Points, in no order, along strands that fork and pass close to each other.
Two points are linked if the straight distance between their rows is under 57.5. Some points are linked to none.
K_577: [  6  12 -20 -20  30 -13  -1  -7   6  -9 -21   0  11   7 -11  -6  -8   9
  -3 -29  18  -3]
K_383: [ -6  18  -6  44 -13  -1   5  13 -14  12   1  -1  -1 -12   3   5  18 -31
  13  22   2  19]
K_638: [-15  -3  21   9  10   0  20  -3 -13  18   7 -19  10  -3 -10  34  20 -11
  -5  12   0  10]
K_298: [ 13 -14 -14  41   1  -8  -4  34  -7  19 -15  -9   9  -4 -10 -10  17 -24
   2  21 -20 -11]
K_146: [  8   3  18   1  -4   7 -17   1  17   7  -8  -1   9   8  -1  15 -14  11
 -16 -29  18   5]
K_661: [ -1  22  42   6   9  -8  21 -14  33  -1 -16  29  -4  10 -15   9 -11   6
   7 -21  10  32]
K_964: [  5  18 -15 -36   7  13 -18  -9  -7 -21   1   6  16 -11   2   1 -36  15
  -5 -41  15 -22]
K_916: [ -5   1 -18  -6   3   7 -38  27  24  -2 -23  -6  12  22  -3  -9   9   4
  16 -16  35 -13]
K_350: [ 22 -14   7  25  -6 -12 -13  13  15  15 -18   2  -2  17  -6  -4   1   4
  -8  -4  -9   7]
K_271: [ -3 -24  18   3  -3   7  -2  -8 -31  12  -4 -26   2  -4   1  51  11  -3
 -14 -21   4  -5]
K_367: [ 10 -26  26 -15 -15  16  -1 -11 -32  -1   0 -19 -12  -7   0  46  -8  10
 -23 -28  -4 -22]
K_210: [ 12  -2 -29  29  -3 -14  -6  36  -3   8 -12   4   8  -2  -2 -32  14 -28
  19  25 -23 -11]
K_190: [ 17 -20 -13  43 -33  -1 -37  30 -18  12 -14 -17 -17  -5  -1   9  16 -17
  13   5   4   5]
K_749: [ -2  15  17 -43  24   1  12 -26 -13 -28  -1   6   2 -18 -20  17 -53  23
 -24 -15   4 -27]
K_757: [  7 -26  -5  -9   2  -5  -1 -19 -25 -10  23 -11  -6   2  14   7 -15  16
 -19   5 -32 -15]
K_706: [ 32  -2 -11  -4  25 -25  12 -20 -10 -12 -13   4 -21 -14 -13   6  -1  -6
 -15 -17   9  13]
K_616: [ 31 -27  29   2  -2 -22  18 -20  -1  -6   2   4 -22  -1 -13  13 -24  10
 -29   6 -16   5]
K_211: [ 42 -21   6  17  -2 -28   2 -18 -16  -5 -12   3 -36 -18 -20  18 -10  -9
 -15 -10   5  27]
K_875: [ 13   4  31 -36  18  -8  27 -33 -12 -31  -3   8 -19 -17 -29  25 -45  13
 -30  -9   3 -23]
K_513: [-16   0  -5  25  -2  -3 -35  17  12  -1  -1   4  24  25  10   3  -4   3
  23   7 -11  11]
K_891: [-17   3 -14   4  -6  10  -7  10   0  11   8 -10  30  -2  16   1  13 -13
  11  10   1   3]
K_456: [-25  11  -4   0  -2  12  29  12  -6  12  24   2  13 -11   1 -28  13 -19
  15  47 -13 -13]
K_658: [  5  22   4   7   9  -9  23  -9  25   2  -6  27 -18   0   0 -29   3   2
  -2  -6  -9  23]
K_545: [ 15  10  -6  35  -8 -18  -3  12   8  -1 -23  21 -26   9 -10 -10   4  -5
  20   4  -1  31]
K_881: [-18  16 -22 -21  31   4  11 -10   9   4   8  -1  33 -17   7 -29  12 -12
   7   3  10  -3]
K_610: [  7 -23  17 -12 -29   4  10 -12 -32  -5  17  -8 -32  -9   3  34 -11  10
 -14   3  -9  -9]
K_892: [ 27 -14 -26  30 -24 -11 -20  12 -18  -5  -2  -4 -22  -7   7  -3   6 -12
   6   9 -13  13]
K_105: [  2   3 -15   2  11  -9   9   7 -18   3 -10 -15  -7  -6 -11  19  23 -13
   8   5  26   9]
K_274: [ -1  11   0  57 -24  -2 -26  34  15  20 -33   1   6  13  -6  -9  13 -21
  18   8   7   5]
K_57: [  4  11  29   5   1  -6   0 -11  29   5 -15  16   7  13  -5   5 -21  14
  -5 -29   9  16]
K_494: [  0  18   0  19 -17   9 -16   5  34   0 -26  26   0  16  15 -26  -5   9
  14 -32   0  18]
K_533: [ -7 -28 -30  15 -21  23 -36  28  -6  -2   1 -25  38  -6  23  -5  24 -34
  26   6  -8 -22]
K_232: [-30  -3 -14 -20  19   9  11 -28 -15  -7  32  -8  28 -19  22  -6   9 -10
  -2  12 -16  -9]
K_813: [ -3  41  -3   0 -12  12   1 -15  23  -2  10  16  -1 -14  21 -18   1  -1
   5 -23  18  25]
K_193: [  6  13 -12  16  16 -10  26   5  23   1 -22  28 -16  10  -5 -43   9   3
   7  -3 -27  14]
K_956: [ -3 -19   5  16   1   4  -6  36  -2  25 -14 -21  19  13 -16   4  21  -8
  -2  16  -4 -18]
K_515: [-14   3  14   6 -13  10  18  -5 -26   4  20 -13 -15 -17   2  35  23 -14
   2  19   3  13]
K_729: [ -9  -3  13  17 -24   5  12   8 -14   9  24  -6 -13  -4  12  10  12  -4
   4  32 -18   8]
K_636: [-19  22 -17  11   7  -3 -10  22  14  -2 -22  12   9  21  -5 -19  10  -6
  42   9  15  11]
K_171: [-13  34   2 -34   9  15  21 -32   8  -8  26  13  -2 -27   2 -14  -9   4
 -15 -10  14  -4]
K_791: [  8 -34   2 -15   5  -5 -27  16  -8  -6  -3 -12  -7  24 -12  22  -7  22
 -12  -8   3 -26]
K_608: [-15  13   1  23   7   3 -20  10  35   2 -41  18   5  29  -4 -15   4   8
  22 -28   9  16]
K_932: [  8 -19   4 -12  11 -20 -11  15   5 -11  -9   2 -14  30 -18   6 -13  27
   4  14  -6  -8]
K_952: [  4 -20 -23 -18 -15  18 -13  31  11   6   8  -8  19   1  16 -33  11  -4
   9   9  -2 -26]
K_497: [ 10  14 -16 -24  28  -4  10 -28  -6 -18   6  10   3 -15   4  -7 -21   8
 -24 -19  -6  -9]
K_552: [  3 -22 -30  21 -18   8 -40  12  -5  -5   1 -16  27   1  30   2  13 -19
  10  -5 -12  -6]
K_303: [-22   5  10   8  16 -10 -16  14  19   1  -5  14  15  36  -3 -10 -11  20
  26   9 -11  11]
K_536: [ -3 -10 -21   7   6  -7 -10  17 -30  -1 -10 -23   4   2 -11  29  21 -15
  15   7  17  -5]
K_746: [-20   4  -6 -24  -1  12 -24   1  22  -7   7  11  27  13  12 -31 -21  21
  15 -20   0  -6]
K_720: [ -4  15   0  -9   3   4  39 -11   4   7  19   0 -11 -22  -1 -22  23  -8
 -22  24  -3  -6]
K_339: [-25  -4 -15 -24   0  27   4 -16 -24  -2  28 -20  34 -21  26   5  22 -17
   8   0 -10 -10]
K_962: [ 33 -17  42   2   4 -23  17 -18   8  -3 -12  14 -13   7 -19  27 -19   1
 -16  -5   5  19]
K_849: [ 15   2   6  -6  -2 -18   6  -3   2 -11  -3  14 -29  18 -11   2  -9  15
   6   5   3  14]
K_857: [-11  -7   6 -21 -12  18 -30  14  27   4  15   9  15  24   8 -29 -14  30
   8  -4  -3 -13]
K_548: [ -6 -11  -4 -18 -16  15  -3  20  13  11  19   0  15   8  18 -35  -1  10
   4  15 -12 -16]
K_58: [ 10 -32  22  12   5  -2 -17  30  15  18 -23 -16   4  21 -30  22  11   4
  -7   4  12  -9]
K_2: [  1  -1   4 -11 -12  16 -11   0  -1   6   5 -12   5  -3  10  12  -7   8
  -6 -25  15  -3]
K_883: [  6  13 -24 -23  10  -1  28 -25  -7 -11  17   2 -20 -26   1 -23  18  -8
 -22   6   0 -10]
K_827: [-18   2  19  -5  21   3  23 -31 -10   4  19  -7   3 -12  -2  23   3  -2
 -19  10  -7   3]
K_56: [-23  13   6  18  -2   4  13  32   4  22   3   7  19   6  -6 -23  10 -14
  23  37 -10  -4]
K_742: [-11  24  22 -35  11   6  27 -24  21 -10   9  28  -7   1   0 -31 -30  28
  -8 -10  -7  -7]
K_25: [ 23   7  37   7  10 -20  22 -28  17 -11 -17  27 -22   0 -20  12 -17   1
  -9 -16   7  32]
K_86: [ -1  -4  27 -16 -18  11  31  -5  -8  18  18 -15 -17  -9   0   6   6   8
 -21  16   0  -9]
K_466: [ 17 -29 -11  -4 -14  -8  -5   3 -20  -7  14 -12 -14   1   9   1  -1  11
 -11  14 -23 -14]
K_605: [-25   3   9 -12  -1  19  -1 -25  13   8  29   1  34  -9  27 -21 -13   8
  -4  -4 -16   3]
K_97: [-13  21  12  13  -9  10  17  26  18  27  -1   6   8   2  -3 -23  14  -9
  13  20   6   8]
K_976: [ 32 -39  23  -1  -5 -12  10   6  -6   8  -7 -15 -18   3 -17  22  -1   7
 -26   1  -3  -8]
K_182: [-34  12  24 -20  10   3  27 -41  -8  -8  38   3 -12 -12  -1  19  -3   6
 -17  26  -3  -3]
K_641: [ 10 -26  -6  15   3 -10 -23  16 -24  -1 -17 -21  -5   9 -14  40  12  -6
   2   1   6   2]
K_364: [ 23   8 -14 -12  24 -16  10 -17   0 -13 -15  11  -8  -7 -12  -2 -17   8
 -17 -30   5  -1]
K_321: [  2  13  13  -5  17  -6  20 -39   2 -11  15  13  -2 -16  -1  12 -16   1
 -25  -9  -9   6]
K_708: [-10 -10 -14 -26  -5  18 -11  -6 -11  -4  19 -15  23 -10  20   3  -4   2
   0 -18   0 -19]
K_908: [-10  21  -9   0  -5  12  -3 -19  15  -6  22  12  19 -10  32 -21  -6  -6
   5  -8  -8  14]
K_338: [  9  20  -9  -9 -23  16  -6  -1  14   4  -1   1   4 -12  20 -12  -2  -7
  -4 -27  26   9]
K_848: [  0   0  20 -16 -23   4  23 -16 -15  -3  25  -5 -31  -9   7  19  -5  11
 -19  14   0  -3]
K_327: [  8 -32  -8   0  -6   2  -4  20 -15  16   2 -22   6   2   2   5  21  -1
 -11  14 -20 -24]
K_919: [  9   4 -19  18  19 -17  16  18   5   8 -14  12  -2   6  -6 -37  13  -9
   8  20 -22   0]
K_771: [ -7 -26 -23 -16 -21  27 -28  25  -5  -3  13 -22  28  -2  19 -14  22 -13
  26   6   3 -27]
K_859: [ -4  -7  -5 -17  12  -9  -8 -29 -24 -28  22   0  -3   2  12  18 -26  14
 -18   0 -24 -10]
K_778: [ -3  21   5 -39  10  12  -4 -19 -12 -24   9   5   8 -13  -3  21 -44  21
 -10 -25  11 -21]
K_185: [ 35 -20 -14  25 -12 -22 -22  -5 -13  -9  -7  -2 -27  -5   0   8  -7  -2
  -4 -12  -7  24]
K_635: [ -2 -14 -19  36 -13   4 -48  22   5  -2  -6  -9  20  14  12   9   6 -10
  14   1  -6  -1]
K_537: [  5  -6 -23 -16  24  -7 -25  11   6  -4 -23 -11  13  14 -12   5  -1   6
  -4 -23  26 -18]
K_106: [  5   7 -15   0  -6   8  20   7  -8  16   0 -13  -7 -23   0   1  31 -20
  -3   6  20   3]
K_972: [ 13   8  -1  39 -23  -8 -22   5  24  -2 -27  24 -20  17   6 -14  -6   2
  17 -21  -1  30]
K_794: [  9 -31  15  -3  10  -3 -37  20  14   1 -14 -18  -5  25 -24  28   1  15
  -8 -10  16 -18]
K_293: [ -7  -3 -10  33 -19  13  -2  12 -24  13   2 -19   3 -18  16  18  30 -33
  13   8   0   9]
K_218: [  3  21   1  49 -10 -10   9   9   2  12 -15  17  -8  -7  -4 -10  16 -24
  14  15  -2  32]
K_276: [  6  -9  -9  35 -33  14 -20  25 -12  17 -10 -23   0  -8   6  16  26 -23
  10   2  14   2]
K_841: [-10  13 -11  35   6 -11 -21  25  25  -2 -51  14  -3  30 -16 -15  11  -3
  35  -9  17  12]
K_733: [ -8  25 -11 -25  27   2 -14 -15  10  -7 -10   8  27  -4   1  -2 -21   9
  -2 -41  16  -4]
K_817: [ 23   4 -21   7   1 -15 -20   4   0  -8 -27  -2 -18   4  -9  -2   0   2
   7 -22  28  10]
K_389: [ -6   6  20   2  11 -28  17  -9  -1 -16   6  20 -24  20 -14  11 -12  11
  12  27  -9  22]
K_999: [ -2  -8   8   5  22 -20 -13  11  16  -9 -22  13  -1  38 -19   5 -14  19
  16   2  -8   9]
K_140: [-19  10  13   3  -3  -7  12   6  -4  -1  14   8  -9  10  -2   9   1   5
  14  33  -6  15]
K_70: [-20   5  18 -35 -10  17  28 -39 -24 -16  34 -10 -24 -27  11  12 -10   9
 -22  18  -6 -21]
K_777: [-15   5   0 -18   6  13  31   4  -2  14  19 -11  12 -15   3 -26  17  -8
  -3  33  -2 -12]
K_730: [-23  25 -27 -10  19   4   9   8  11   0  -9   6  21   3   1 -38  15 -12
  29   7  11   6]
K_201: [  1  -4   5 -14 -18  22  23  -3 -13  22  13 -18  -4 -22  10   6  22  -9
 -18  -1   8 -10]
K_165: [-11  30  10   9 -13   7  24   3  20  12   7  20 -12  -4   4 -24  12  -4
  10  15   1  17]
K_886: [ -9  13   2 -29   4   4   6  -8  17  -5   8  20   0  11   7 -29 -24  24
   2  -7  -8  -6]
K_559: [-26  -5  -7 -32  23   4   6 -40 -21 -18  34  -8  14  -8  16   4 -16   8
 -14   9 -19 -20]
K_539: [ 11   0  20 -28  16 -12  37 -26 -13 -15   7   0 -31 -12 -19  19 -15   9
 -26   7  10  -9]

A fork is a point with three links. Follow the links from the first point to the second and name the forks in between, in order.
K_303, K_211 | K_932 > K_827 > K_364
K_608, K_577 | K_364
K_757, K_146 | K_2
K_276, K_733 | K_364 > K_577
K_638, K_641 | K_827 > K_848

A fork is a point with three links, a tip a point with one. Leave the first point through the second and follow the links. Name the first fork or tip that comes.
K_327, K_466 | K_2
K_293, K_383 | K_881
K_708, K_339 | K_956
K_577, K_733 | K_539
K_999, K_303 | K_742
K_298, K_210 | K_883
K_539, K_875 | K_577
K_849, K_389 | K_827
K_494, K_972 | K_364

Follow the links from the first point to the second, and from the first to the third. Name the last point that the two ways share.
K_883, K_389, K_859 | K_956
K_105, K_271, K_778 | K_848
K_271, K_641, K_964 | K_848
K_577, K_327, K_303 | K_932
K_539, K_271, K_383 | K_364
K_70, K_706, K_533 | K_827
K_848, K_513, K_875 | K_827
K_841, K_182, K_916 | K_364
K_746, K_757, K_389 | K_932
K_661, K_791, K_605 | K_2
